Each row is a point on a tangle of strands that fork and nearly touch. The rows are in no order.
Two points are linked if the straight distance between their rows is under 87.1. Some points are linked to none.
zuz: [ 24 -17  -4   8  17  -5  -7  -9   3  22  21  12  -3  37  12   7  -3 -10
  -4  13   1 -22  -4  -1   4  20   9  -3 -13 -41   6]
Gugot: [-13 -21   6   7 -30 -15   8  41 -26   6  22 -32 -13 -25   8 -17  13  14
  40 -38  -5  -4 -12   9   3  48   7  -6 -11  11   9]
Visaf: [ 15  35   5   1  -7  11  21 -26  36   6  -7  39  -5   8  15   9  17 -27
 -15  22  11   2  15   6 -10 -29 -29 -22   2 -11   6]
Vuzu: [ 25  30  -5  -2  -2  17 -17 -11   5 -30  20 -24 -10  -8  -8 -36  17  -2
 -10  23  18  24 -21 -10  20 -21 -24 -11  15  11  -4]
Tase: [ -2  -8 -20 -20 -26  39  -4   5  25  -7  10 -34 -32  30 -29 -16 -16 -11
  -6 -10  11  -4   1  -4  14 -14   8 -15  -9  34 -12]
Kugab: [  4  28  25  14 -16 -16 -21 -13 -22 -16 -32  31 -10   5  12 -37   6   0
  -5  20 -15  13  31   2  -2 -55 -14 -37 -17  -2  12]
vuza: [-20 -31 -15 -35 -14  23  -8  21  -2  11  11 -38 -14 -37 -31 -14 -10  -7
  29 -30 -28 -13 -30 -15  14  11  25  19  -7 -26  19]
lonog: [-15  17   8 -15   4  18   2 -13  37 -20  -4 -14  24 -10   8  22   2 -12
 -22  14   7   8  -7 -15  -2   2 -24   8  21  24 -21]
supi: [  1  -3 -11  25  -3 -11  18 -21  30   2  -2  46   2  34   1  13  15   3
  -1  -5 -12   0  -3   6 -25   6  37 -41  15 -10 -14]
mas: [ 31  20  -2 -16 -12  10  50 -16  40   3  -8 -12  12  37   4   9  17   7
 -25   3  31  31  10   5  -9  10 -34  -2 -11  -9 -12]
Sopu: [ 11   0  -2  11  44  -6 -14  -2 -27  10  26   5 -16   9  10   4  17  31
  26  -9  -9 -18   3  21  -3   3 -18  38  30  16   7]
rabu: [ 16  -8   9 -19 -19   4  29 -28 -18 -25 -17 -40 -24  -9  -8  19 -21 -10
   4   1  22 -10 -18 -12   6 -26   2 -16 -14 -20  -9]
bos: [-37  29   0  11   7 -11  -8  33   4  -4  19 -14  -1 -15  -2   3  16  20
   3  -1 -35 -30 -27 -11   6  -4   6 -14  28  32  -5]
Dizu: [-10 -11  -9   4  -7  -6   4  28 -14  35  13 -36  -8  10  22   5  15  25
  23 -43 -16  12  -2  31   5  24  32   0  30  -9   8]
luzan: [  1 -10  17 -33   5  12 -24 -33   3  -1   8 -52  13  -2  -7 -14  -2  -9
  -9   7  24  -9 -31  -9   2  -6   9  46   1 -10 -16]
zoda: [-19  28  -5 -18   8  12  -8 -10   8 -11   2  18  30 -35   3 -11  -5 -27
   4  64   1  15  -2   6  17 -21 -16  -9   6  11  10]
bigo: [-10  -8   5 -11 -20  16 -17  38   6   8 -24 -19   2  11  13   1   3   1
 -24 -30  -7  21  10 -20  31   5  -3   3   7  31  -6]
Kopen: [-24 -35 -14 -43 -18  27  10  -5  -7  16 -11 -50 -21   2 -40   1 -32   0
 -11 -50  10   3  -9  23  13  -2  25  39  -1  -7  -1]
vova: [  8  -6   3  26 -36 -22  50  29  -3  28   7   3   6  26  -4  12  -2  27
 -19  14  14  -3 -14  21 -11  22  30 -23 -18 -21  10]
sez: [ 28 -29  -6  38  11   2  31  29 -20  13  -3 -11   1  29  14  12   9  31
  -7 -18 -14  20  42  -6   1  35   8 -19  -4 -10 -16]
Doz: [-21  17  -9  -4  32 -27  12 -42  33 -18   3  52  17 -16 -16  11  -2 -13
 -12   9 -19  -2  -4  13   1  28 -33   1   0  -9   1]
magik: [ -2   5  12   4   4  -6   5  -9 -18 -20 -15 -17  -8 -29 -11  27 -16 -13
   1  14   6 -23 -14 -17   8 -38 -10 -32  15  -3   9]
Kav: [-17  28  35  11  -4  -7  -4 -42  -3 -19  -7  -6  -2 -27  18   8 -22 -42
  -6  42  14  21  19  -4 -25 -23 -29  -9  -3 -17  15]
migo: [-13 -13   1   1  38 -16 -13 -23 -16 -13 -12  26  15 -38 -21  42  -1  -8
  -5   5   8 -13  23  -3   1  -5 -18  34   3  12   6]
Katut: [-22   8  -9   4  40 -38 -12 -16  17   1  10  27  13 -10   3  21 -14 -17
   5  29 -18 -15 -12   5  11  18  -4  -9   6 -11  13]
razap: [ 23  11  -1   0  11   7  30   3  15   2  -6  -6  20  32  11  12  41  23
 -28 -11   8  25  25   8 -21   5 -24  37   7   2  -3]
rel: [-15  -9  -7  15   3 -16  13 -39  21 -14 -11  55   9   7   5  30  20 -12
  -4  12 -17   5  36   7 -15  -1  23 -49   8 -26  -4]
teg: [ 19  41  14  -6  12  -2 -14 -59  20 -24  -8  37  18 -14 -22 -27  27  -1
  -6  13  33  13  12 -14  -9 -34 -49   0   4   9  -7]
zosu: [ 12  -4  20   1 -12 -21   1 -12 -28  10  -1  -5 -11   1   1 -15   4  -9
   3  20  11 -41 -23  -4 -12 -15  12 -16 -21 -40  27]
dilup: [-29   4 -14 -11  -6  30 -23  26  -4  13  37 -62 -14  11 -17 -15 -11   6
  -9 -24 -10  24  -8  20  24  19  -7  20  14  21   9]
vure: [ 16  -1   2 -11  18  18 -43 -10  11 -26  12  13  29 -24   9  -1   7   1
  -7  16  11  -7  18 -34  11 -31 -18  32  -4   5 -13]
bik: [  7 -20  13   0  -3 -17   6 -29  -7 -32 -11  -3  16  -1  22  19  29  -1
 -15 -18   5  -4   2 -10  -8   4   7   4   7 -22  -5]
muzu: [ -9   9   7  16  25 -14   6  -1 -14 -36  20  -8 -15 -15  31 -15  31  -5
  -4  13 -20   0  31 -13   3  22 -17 -10 -19   6   3]
Vev: [-21  14  -2  13  16 -23   2  29  -9  15  16 -22 -13   5  14  22  20  43
  30 -19 -40 -24  -5  11   5   9   2 -14  37  31   0]
Befi: [ 10  -5   0 -10  18  31 -20  -8   9 -10   8  -2  -7 -17  11   8   0 -35
  -9  13   6 -22  20 -28  -8 -34   5  23 -10   7 -12]
Kino: [-20  21  -2 -23  -7  19   8 -11  28 -12   3 -15  13 -24  10  22 -20 -36
  -5  49  18   4 -17   3  11  -5  -3 -18  19  13 -14]
tibug: [-26   8 -10 -16 -59  16   1  16 -21  13  10 -50 -52 -20 -28  12 -17   8
  21   6 -21   4 -31 -18  41   0   6 -23  -5   8  30]
guv: [ -4  -2   2  -3  37  -8   0  15 -38  12  19 -44 -27  -4  -2   3  14  43
  43 -16 -41 -33   3   8   5  10 -12  18  23  21   6]
gole: [ -9  16  14 -14 -46  18   4 -13   3 -19  -2 -46 -25  -3  13  -1 -25 -20
 -16  20  16  13 -18  -7  18 -21   4 -29  -7 -14   1]
kat: [  4 -15  -9   7 -54   6  26  23 -11   7   6 -13  -7  29 -10  14  -9  20
   3 -12   8   8 -20  16  10  26  23 -18 -20   5  16]
zasum: [  8  23  -1  -8 -16  24 -21  -5   4 -11   0 -21  20 -20 -30 -21 -49 -16
 -18  27  31   8 -35   1  35 -21 -27 -14 -20 -10 -27]
kar: [  7  28  23  11  10 -19  -5 -24  -5 -15  -2  13   7 -36   7 -22  15 -36
 -14  24  33  22   1  -7  -2  -4 -33   3  -2 -19  22]
lopuf: [ 14   2  -5  12 -24  -4   7  21  -2  17 -20  31   4  22   5 -37  -2  -3
  -4  16   1   8  17   3   2 -10  23 -41 -26 -10   2]
rugat: [ 26 -24  -7  15  53 -15   2   1   2  27  -8  16   1  30   2  10  25  20
  -7 -25 -11  13  43   7  -7   4   4   4  29 -16  -1]
Mafi: [  9 -12   2  -9  30  12  -2  15 -12   0  -2  13  29  27  19 -27  -3  18
   5 -39  -5  16  32  27  -7  20 -36  45  20  -8  -4]
Beze: [ 25  16  -7 -21  38   4 -27 -42  27 -34  10  29  24 -31 -10 -14  26   3
  -9  13  22  23  27 -21  14 -33 -42  17   3 -15 -14]
Siki: [  1  13  -2  -7  36 -26   7 -45  43  -9  -8  22  49  -8 -28  17  -7   2
  -2 -17  13  18 -14  10  -9  17 -46  10  12  -9  -2]
vod: [  4  -3  12  20  26 -25   6 -30  11 -15   4   2  -7   8  25   1  17 -10
 -12  13  -2  13  29 -18 -26  35 -19  -3 -19 -10   7]
Kan: [  3 -10  -2   0  14 -19  23  12 -10  29   2 -18 -16  15   9   1  24  15
   6  -2   2  -5   2  26 -14  23  29  11  12   4   9]
vuvi: [ 17  -6  10 -13 -12  -4 -16  15 -14 -17   3   1  13  -1  -8 -31 -11 -11
   0  12  12 -24 -23 -13  20 -18 -14 -11 -25 -25  14]
fivog: [-20   0   8   8  -9 -15   7 -38  13 -41  -4  22  17 -11  23  12  18 -21
 -20   9  -4   1  18 -11 -22  -7  11 -30 -10 -24  -3]
fupa: [ -6 -20  -1  -1   1   5  42   2  24  13 -19 -10   5   2   6  30 -22  -3
 -13 -30  21  21  18  10 -44   8  29  18   7  -1 -31]
zut: [ -2 -14 -14  11  -5   2   7  27 -17  -3  13 -24 -13  -7  17   8   1  15
  19  -1 -29  -7  10 -15 -13  10  23  11 -37   6  12]
lugu: [ 17   6  -1  14  -7 -11  21  10  16   9  12  -5  35  48  14   0  24  31
 -11   9   0  26   7   7 -25  30   6   6 -14 -10   5]
nasoz: [-10  -2 -12 -18  -8  19 -41   7  -8 -12  12  10 -20  -3   0 -43 -21  -2
  13  14 -30   1 -29 -13  39  19   8  -8  -2  29 -18]
zus: [  5 -23  -6   5   8  29  14  14  -9 -16  -4 -24  -6  12  19   5 -12   4
   7 -55   3  25  19  17 -13  13  -6  15  39   7  -5]
logu: [  3 -16   7 -11 -15 -12 -11 -12 -41  11   2 -17 -17   4  32  -8  12   9
  30  28 -29 -19   6 -10  23  19  22 -14 -29 -18  11]
pupub: [  0 -26  -2   9  30 -10 -14  16 -14  -6   0  15  24 -38   9  16   7   0
  11 -25   5  -1  24   7 -10   2  -3  39  12  -2  13]
raso: [-11  23  -9  -1 -13  19 -19  17   6   4  32 -66 -15 -16 -14   0   2   7
 -14   2   6  24 -35  -2   5  -4  16  13  14   9   9]
pasa: [  0 -10  -1  -4  18  14  -4  21  -5  -6  14 -13  -3   4 -18 -20 -26   5
 -17 -39   3 -22 -29  14  21  18 -23  29  -3   0  -3]
sas: [ -3   8 -16  -7  -3  20  25  26  33  28   6  32  -5  11  12  -2  10 -18
  -4   3   4  -4  -4  32   1  28  -9  -2  19  22   8]
nepam: [ -1   2   5 -27 -36  28 -14  -2  -3 -22  -4 -32   2   3 -16 -26 -41 -21
  -9  11  15 -11 -22  -5  28 -26 -10 -26 -32 -22  -3]
Fom: [-15 -11 -13 -16 -55   8   6  14 -26  -3   2 -30 -23  -6  -6  15  -3  22
  24   2 -16  -6 -36   9  35  26  16  -5   0  17  15]
godo: [-21  30  41   6  -6 -16  14 -55   8  -2  -2  20  11   8  10  22 -12 -25
 -13  40   5 -12  23  23 -25 -19 -38 -26  -7 -29  28]
zav: [  1  -7  -1 -21  -2  35 -16  -5  11  16   0 -23  13  19   4   0 -19   4
   6 -57  24   9   1  26 -19 -19  10  56  25 -15 -25]
vizez: [ 24  -2   5   9   8 -19 -36 -37  13 -15   6  41  24   8 -18  10  18   5
  16  -8  22 -17  -8  -8 -10 -39   2 -16   5 -31   1]
fomuv: [ 13  20  12  11  27 -21 -23 -32   7 -18  -5  51   3  -5 -33  -7  26  -2
  10  16  30   6  32 -16 -18 -12 -37  18   6  18  20]
vap: [-13  -4 -19 -18  -2  22   6  17  19   8  18 -40 -19  45  -4  -8 -23  11
  -2 -10  -9  20   7  17   7  18   9  -1   2  31  -3]
Pume: [ -6 -29  -5 -30 -20  24 -13  17 -29  31   1 -25 -24  17 -20 -23 -10  17
  -1 -47  10   8   9  32  18   8  11  50   3   9  14]
Pudi: [ 26 -28   2  21  38   1  18  23 -21  22   1   4  18  40   7 -15   2  27
  -4 -30  -9   9  49  11 -17  31 -21  12  15 -12  -8]
Vadi: [ 12 -23   7 -10  -6  -2 -26  -3 -10 -23  -7  -5  11  -5  25  -5  18   1
  -4 -36  -7  10 -12 -19  29  10   4   5   3 -16  -3]
norun: [  4  38   4 -13  -6  11  27 -13  25 -12 -14  19  10 -10   5  13  25 -13
 -27  13  11   9  11   1   3  -4 -45  11  10  24   3]
zozo: [-10 -26   9  19   2 -19  -3 -27 -25  -3  10  42  -1  -7  24  33  39  -3
  12  13 -15 -34  39  -2   6  23   9 -26   2 -17   9]
puvak: [  0  23  -9  -1  18  16 -12  -4  28 -21  13  27  -2 -13 -12 -41  -5  -5
 -28  -9  -5  14 -35   7  22  15 -30  16   8  13 -26]
Fosuz: [ 22  -8 -10  11  31 -16  -9  -9  -3  23   5  24  -4  28  -2   7  31  16
  -8   6  -8 -26  18  -2   2 -15  17   6  -7 -23   4]
Foz: [-26  18   8  14   4 -33  -8   7  -2  -8   5   6 -16 -20   8   2   8  -5
  12  11 -31 -23 -10 -12   5  -9  19 -41   3   0   6]
Lufe: [ -7  35 -11  -7  40  -3 -13  -2  22  -4  18  16  -8   3  -7 -45  24  13
 -14  14 -31  23 -13   5  15   9 -16   9  21  26 -18]
suda: [  6  -5  10   3 -33  15   6 -33   6  14 -34  29  -1  33  23  12 -34 -22
  -9  24 -20   5  20   0  -8 -25   8 -41 -22 -18 -19]
Lokin: [ 13 -32 -12   8 -12  44  -4  23  -4  17   5   0   8  19   2 -11 -20  -4
  11 -60  23  23  23  27 -17   8  14  34   9  -2  -5]
pigo: [ 10  -7   2  -4 -27  18 -21   5   9 -20 -32  -3  -1   4  21   0  -4 -19
 -22 -23   1  20   2 -23  29  -7  -2 -13 -13  -3 -16]
reda: [-23   0   8 -12 -17  -6  -6  28 -16  -2  -1 -28  -8 -52  -4 -12  14   0
  27   7 -28 -28 -18 -29   8 -16  23 -32   5  -6  19]
fup: [ -4  34   3   8  12  11 -21   8  -5  -6  10 -31  -4 -20 -17 -24  19   6
 -18  10  15  32 -30 -13  -9  -9  -4  10  31  32 -13]
golu: [  1   0 -10   6 -28  14   0  11  -4 -22   0 -18 -10   9  -1  -1 -28  -1
  13   1   3  12  -4 -16 -20   6  14  16 -31  28   2]
ruk: [ -7  10 -13  -8 -11  17  -6 -10  -1 -19   8   3  -4   2   8 -14 -21  -6
   0  29 -12  11 -25   2  14  20  -2  14 -18  27  -5]
Leto: [-14  -7  -9 -17  17   6  14  -3 -12  -9  -4 -46  -7 -34 -21  23 -36   1
  -1  11  -2  10 -19  -4   4  -2  11  13  15  12  -7]
Fav: [-16  -8  -4 -12 -12   4  -7  40 -32  55  22 -28 -24  19 -22 -16  -5  24
  21 -34   9 -14   0  41  22  22  -3  27  -2  26  19]
zap: [ 12  20   6  11 -17  -1 -21  -5 -33  -8 -21  30 -27  20  11 -18 -14   6
   2  25 -27   1   8  -9  24 -34 -17 -18 -33   6   3]
lizo: [ 10  -5  17 -14 -31  24 -26 -44  -3 -16 -25  30  -4 -14  26 -26 -22 -28
 -12   7  14  -3  17 -10   7 -43 -15  -1 -26 -16 -27]
Furid: [  0  -2  -7  15  11 -14  12 -15 -20   7  22  23   3   0  25  34  35   1
   5  38 -12 -20  33  14  -5  19  -6  12 -21 -10  19]
geb: [ -5 -11   6  12  14 -45   9  -9 -19  -2  -9  34  21  15   7  -7  58  32
 -13  -4  -7 -14  29  16  -9  24   4   6  -5  -3   1]
Loz: [ -5  -6  12  -7 -13 -26  33  -2 -28  22  -7 -11 -21  -4  13   7  16  -2
  -2  26  21 -20  -4  16  -8   6  26   5  -8 -15  19]
Lota: [-22  26  12  -2 -49   3   6  19 -13 -15  10 -54 -39 -29   4   9 -20   8
   2  15  -4  17 -28 -22  22 -15  10 -37  -1  -9  23]
sokuz: [ 10  21   4  35  -5 -19  -9 -41  17 -28  -3  41  24  24 -27  31   9   9
   0   0  21 -18  -2  -3 -37 -30  -6 -14 -13 -11   0]
nefam: [-30   0   2   0  -1  10  13  42   4   3  15 -29 -16 -16 -18  -9 -16  -1
 -13 -45 -12 -30 -31   8  -1  13  12  12   4   7   2]
Diso: [  5  -3  -6 -15   4  15   2  -3  11  13   8  -7  -3   4  -9   8 -23 -14
 -20 -10  23   8 -31  29  26  23 -24  33   2  -2   2]
Tefet: [  7   4  -9  -9  28   1  23   3   6 -17  10 -30 -15   2  -9  24 -15  10
  16  -7   7  11 -12  15 -13  -9  -4   0  31  25  -1]
zera: [ -5 -10   7  51   1 -39  24   5 -10  20 -10  38   5   9   7  -1   8  11
   0   7 -20   6  32 -12 -24  24  31 -52 -11 -15 -10]
dozut: [-24   3  -5 -15  14   7 -35   3 -11  -1  -1   1  25 -52 -12 -16  -4 -14
   1  43  -4  10 -16 -10  12 -29  20  -9  18  11  -2]
Pezed: [-17 -18   6 -32 -24  18  -8   7  -6   8 -13 -50  -5 -42 -19   4 -11 -15
  15   4 -16 -15 -28 -36   9 -14  18  -3   3 -27  14]
kubef: [ 16 -37   6  18  14  -4  14   3  13  25 -16  12  29  16  -5  12 -21 -11
   3 -28   9   4  15   1 -49  13  22  20   5 -11 -10]
tiv: [  6  -6  -1 -28 -17  -7   3 -20  15 -19  -1 -44  28   6  -2  -8  -5   4
  -1   3  33  21 -33  11  -2  -6  23  15   1  -4 -15]
pamig: [ 22 -22 -21  -8  22   2  18  13  -6   8   4 -19  -9  11  -1  28 -25  -8
  -2   3  11   3 -10  21  36  14 -13   9  -3 -17  16]
zodeg: [  5   6   9  12 -12 -18   3 -30  -6  11  -6  25  21  13  17  32   7 -12
  -4  47  -2  -4  26   9 -16 -10  -4  -9 -21 -36  27]
zuki: [  6 -17 -13   6  30   3  -8  27 -11 -22  30  -7   3  -8  28 -21  15  10
  16  -5 -18  -8  30 -10  -6  12   1  13 -19   5  -2]
lizi: [  4  13  11  -3 -31  31  -3 -47  11  -9 -26  31   1  11  33  -1 -39 -26
   0  18  -9  10  22  22  -9 -53 -23 -17 -29 -14 -27]
gebuv: [  8  14 -18  11  10  -3  -2  27   1  23  -8  24  -2   9  25  10  18  10
  17  10 -19  23  29   6  20  18 -20   5  -2  33   3]
Daro: [ 23 -27  -1   2   1  -1  10   9  -2  22 -19   0   2  10  -9   1 -11 -15
  21   5  33  -2   7  -8 -43   3  29   1   1   7   8]
ser: [ -1 -19  13  -1  -2  -7 -13  18  -5  14 -10 -14   0 -11  -6  -7 -19 -15
  31 -17  11  -4 -17 -27 -33  16  14  11  16  14  16]
vevu: [  2  -4  -2  15  22   0  21  12  -3 -16   8 -42 -22  27  10  29 -10  30
  16 -37 -19  10   5   2 -22   7   3 -12  43   9  -2]
sugeb: [  2   1  -1  -4  12  31 -29  -7  -3   6   1 -11  16 -24 -31  17 -36  -3
   2 -17   9  -6 -42 -12  -2 -16 -11  38  31  25 -29]
fesu: [  1   9   0   4  20  24 -41  -5   7 -10  28  24  16 -18 -21 -14 -19  12
 -11 -23   2  -8 -44  -5  14  -5 -25  40  32   7 -29]
Tova: [  5   7   1 -35 -11  -4   6  -6  23  -1 -19 -30  38  27 -12   2 -11   5
  -9  33  23  24 -20  11  17  -6 -15   6   1  10  -7]
Gifi: [ -9  -5  10   9   2 -12  50  32  36  29   0 -11  27  38   8  13   1  27
 -23  11  -2  23  26   0 -25  36  17 -18  10  -8  -6]
lonu: [  4  15 -23   8   1  -2 -18  15  17  11   8  60  26   5  23   5  22   4
  11  16 -24  -1   0   2  24   8 -20  -2  -9   8   7]
zag: [ -3  17  -8 -24 -18  18  -4  14  32 -13  -9 -46  26  -3 -33  -8 -27   0
 -23   8  34  27 -25   5  23 -19 -19  -9 -15  14 -25]
piba: [  5 -22   3 -12   8  19 -21 -13   8   7   0  -2  19  -1  -6  16 -20  -3
  15 -32  10 -25 -21  -1 -22 -14   8  53  23   0 -13]
Ton: [ 10  23  -9  23  -3  -5   8  19  -1  13  -4  25 -28   8  10   3   4 -11
  16  28   6   1  10   0 -20   2  -1   3  -8  42  12]
fol: [ -4  -7   8  10  -7  -5  68  25  28  24  -7   7   2  30 -11   8  -9   4
 -28   7  18 -11   8  18 -16  25  19 -35   4 -10 -14]
Fisa: [-11   4  -4 -13  32   3 -29  -3 -20   0  17   1 -21 -10  -4 -53   1  14
  -1  -6 -34  -2 -22   1  28  19   5  16  21  30 -27]
zug: [  9   1  -1   5  15   8 -12  37 -18  39  29   6 -10  20  12 -19  13  21
  22 -14  10  -9  10  32  10  22 -24  34   2  24   8]
nar: [ -2   4   4  -6 -19  11  -1   5 -32 -13 -28 -24 -38 -26 -10  33 -21   7
  17   6 -27  -9 -11 -38  11 -36  -3 -26   6   5  12]
zemad: [-10 -25 -17 -19 -21  27  33  14  22   6  -4 -25 -15  10 -24  13 -33 -12
 -10 -36  21   9   2  27 -13   1  35  13 -11   6 -15]
zuf: [ 14 -28 -14  15   5  10  14  28   8  28  21  -7 -16  34   5  23 -12  -1
  -9  -6  -2  -4   3  20   9  37   4   5 -21 -22   7]
sov: [-16 -29  -5  -9 -23   1   8  41 -19  29   8 -32  -5 -41 -12  -3   1  15
  45 -36 -18  -8 -18  -1  -6  27  20  29  -7 -18  28]
nus: [  0  15 -13  13  13 -22 -20  10  11  -1   2  72  38 -26  -6   2   4  -2
   1   4   6   0 -12   9  13  -3 -21  20  -1  -3  11]
ges: [ -3  31   9  27  10 -25  -6  18  21   8 -15  28   0  11 -16   2  -3  -1
 -11  -2   5   9 -10  -3 -29   1 -19  19  -4  37   6]
vefik: [ 10 -18   2  -6  -4 -11 -29  13 -32  30  17 -13 -21  -5  30 -11  37  18
  39 -15 -24 -20   4 -14  28  25  14   7 -18  -9   0]
kek: [-22  -7   1  -1  29  -7  -2  -8 -26 -13  -6  -7   3 -64 -23  21 -16  -8
  -7   9  -1  -4  -3  -9 -10 -11  12  34   0  16  -4]
Rubu: [  2 -11  -9 -25 -47  43  -2  -3   7 -19  -9 -18 -13  21 -21 -16 -27  -7
  11 -10   6 -17  -8 -22  -5 -18  27  -1 -42  17 -12]
gaf: [  3   8   7   6   1 -37  -6   1  -6 -14 -20  46   6  -1   2 -35  48   9
  -6   6   5  -6  29   0  -3 -12   4 -20   1  11   8]
geg: [-13   4  -4  20  -4 -23   9  38   5  24 -18  12  -2  14  19 -21  12   9
   1   3 -23  19  25  -7 -16  18  34 -24 -20  10  -9]
fovo: [ 30 -22   1  -7  -3  -5   4 -43  -4  -8 -15  19   5   7 -16  22   7   3
  21  -6  23 -28  -4 -16 -22 -32  22 -18   8 -17  -7]
vad: [ -4  -6  -9 -15  -2  24 -32   1 -18   7   3 -11 -51  -6 -27 -15 -37  -8
  12   6 -36 -26 -31 -35  33   7  -6  -1 -17  18  -5]
rak: [-12 -12   3 -19 -14  -9  17  27  -2   3 -27 -31 -11   0   2  10  15  13
 -32 -35  -2   6   1   5  22  -6  22   3   9   0  -4]
neba: [ 14  -8 -11  15  11 -15   5  21   6  -9   1  34  31 -25  10 -11  16 -15
  -2 -12  21  16   8  11 -11   7  -6  15  -5  -9  16]
leked: [ 11   9   6   8  10  10 -46  -7 -20   0   4   9 -35   4   3 -18 -21  -9
   3  20 -29 -22  -5 -37  19 -20  -8  -2 -21   3  -2]
beko: [ -6   9   1 -15 -13  -9  31  24   2 -13 -17 -21  -3   7  13  -3  33  11
 -17  11   4  -4  14  -2   1 -26  29 -29   5   7  -2]
vob: [-13 -18  -9   1 -18   7   0  45  -1  18  27 -29 -13  -1  17 -22   7  -3
  15 -47   8  23   9  23   4  42  10   0   6   8  20]
todut: [  0 -24 -13 -14 -10  24   4  21  12  -2   5 -14  -5 -19 -24  -9 -17  -9
  15 -49  -3 -24 -33 -10  -4  -8  20   2   5 -18   1]
fet: [ -8  30  12  17   9 -10 -31 -60   1 -34 -11  32  13 -33 -31  18  -7 -17
 -28   9  26  14 -16 -16  -1 -18 -32  14  -1  -1 -25]
bobes: [ -7  -6 -10 -16  -4   4 -12  16 -18   6  -2  12  -5 -47  -4 -10   4 -18
  17  10  -2 -20 -16  -1  16 -25  32   6   3   0  10]
nez: [-16  -3   4   0  36 -22  -5  -1 -12  12  -1  -2  -3  -4  -8  18 -25   2
  11   7 -27 -24 -23   2   2  28  -7  19  10  17   4]
Delur: [ 14   7  11   4   3 -11  11 -22   9  -3   2  -2 -13   5  20 -22  -1 -40
  -7  19  26  15   9  -7 -19  13  -6   7 -20 -20   6]
gan: [-12  13  11 -10 -16 -27 -13  21 -11  22 -41  -5  -4   7  -5 -14  -3   2
 -23   3  -5 -10 -14 -13  27 -25  26 -15 -22 -14   1]
voga: [ -3  31   3   5 -19 -13  13  18 -16 -31 -23  12  -4 -12  10 -20  24   5
 -15  11   2   9  21  -5  -8 -43   3 -33  -7  16   5]
sekid: [ 28 -29 -16  22  13  -6   7 -20  -1   9  -3  34  10  19 -11  16  27  16
  27 -17   2  -7   2   1 -27 -12  40 -20  33  -9   1]
Badin: [  9  10  17  16 -12  -4 -31 -35 -20 -37 -15  25   0 -29   0 -11 -16 -25
  -9  -2  11   2  -6 -28   0 -33 -21   3 -19 -10 -14]
kesa: [ 28   0 -19  -4  16  17   1  -9  28  -9   0  22  13  26  -6 -12  -1   7
   3  -5   9   0   0   7 -14  -7  -9  14   0   7 -20]
togi: [  1   8  29  27 -16  -6  23  21  -5   2 -10   4 -14  11  -3  33 -35  -8
  -1   9   1 -36   8 -14 -21 -37  -4 -54  -9 -28  19]
Pezuk: [ 21  24 -25  10  -4  24  21  -1  37  18  14  60  -9   6  12 -11  24 -24
  15  23   6   6  14  15  -6  -3 -16 -16   5   4  12]
direl: [  6 -20   2  40  21 -30  39 -15  -4  26   4  44  24  12  -6  -3  36  23
 -13  15  -9  -2  39  13 -16  38  18 -20   1 -17  -5]
bazap: [-16  -5  10   2  33 -29  45  20  21  19   2   4  24  21  14  27  24  22
 -12  -1 -10   0  29  10 -16  43 -15 -22  30  -7   2]
Mef: [  5 -24  10  15 -30 -13   8 -22 -39  17   6  20  -5   3  33   1  29   3
  24  28 -21 -19  18   0  -7  16  40 -32 -15 -28   3]
mebu: [-13  24   5  39  17 -31 -30  -4   8  -2   7  53   2   2 -12   8  25  -7
   6  -2   3 -13  17 -14 -22   3 -15   4   1  23  20]
Davuk: [  0  21   3  11 -16  -4  22   4  16  10 -18  23  -8  40  13  -3 -21   3
   1  37 -17  17  20   3 -16 -10  14 -56 -11   3  -2]
Tob: [ -7   9   3   0  24 -12 -15 -43  20 -11  -7  -1  39 -26 -25  23 -13  -2
 -18 -10  19   9 -33   7  -1  -8 -25  29  11  -3 -36]

A fork is a point with three links. Follow the links from the first point to the second and name the forks in between, in order.
gaf; Rubu -> voga, nasoz, golu
vizez; Leto -> voga, nasoz
Gugot; mas -> nepam, gole, Gifi
Fisa; Siki -> nasoz, voga

Follow the links from the first point to the second, and from the first to the third. Name the last point that the two ways share.
rak; vap; logu -> golu
nar; zuz; zoda -> vuza
fesu; vefik; gaf -> nasoz
kubef; sez; tiv -> vuza
leked; gebuv; Furid -> nasoz
bik; Tefet; lopuf -> voga
raso; logu; zap -> golu
Visaf; zug; Mafi -> reda
Pezuk; Loz; fupa -> reda

A fork is a point with three links, a tip a point with one. Leave the first point through the second and follow the links. Name the first fork or tip that comes.
lizi; suda -> voga
neba; nus -> Befi
Mef; zozo -> golu
kek; Leto -> nasoz
Daro; kubef -> reda
zera; geg -> nez

Name the points in between on the shortest way along the links from the first point to the second, in order.
Daro; bobes -> kubef, fupa, zemad, Kopen, Pume, Fav, zug, Sopu, guv, Vev, bos, Foz, reda
rak; raso -> beko, voga, Kugab, zap, leked, vad, nasoz, ruk, golu, Rubu, Tase, vap, dilup
fup; zus -> raso, dilup, vap, Tase, Rubu, golu, ruk, nasoz, Fisa, Lufe, puvak, fesu, sugeb, piba, zav, Lokin
Pudi; zag -> rugat, Fosuz, zuz, zuf, pamig, Diso, pasa, nefam, todut, vuza, sov, Gugot, vob, Dizu, Kan, Loz, zosu, vuvi, nepam, zasum
godo; Rubu -> Kav, kar, Delur, vod, muzu, zuki, zut, golu
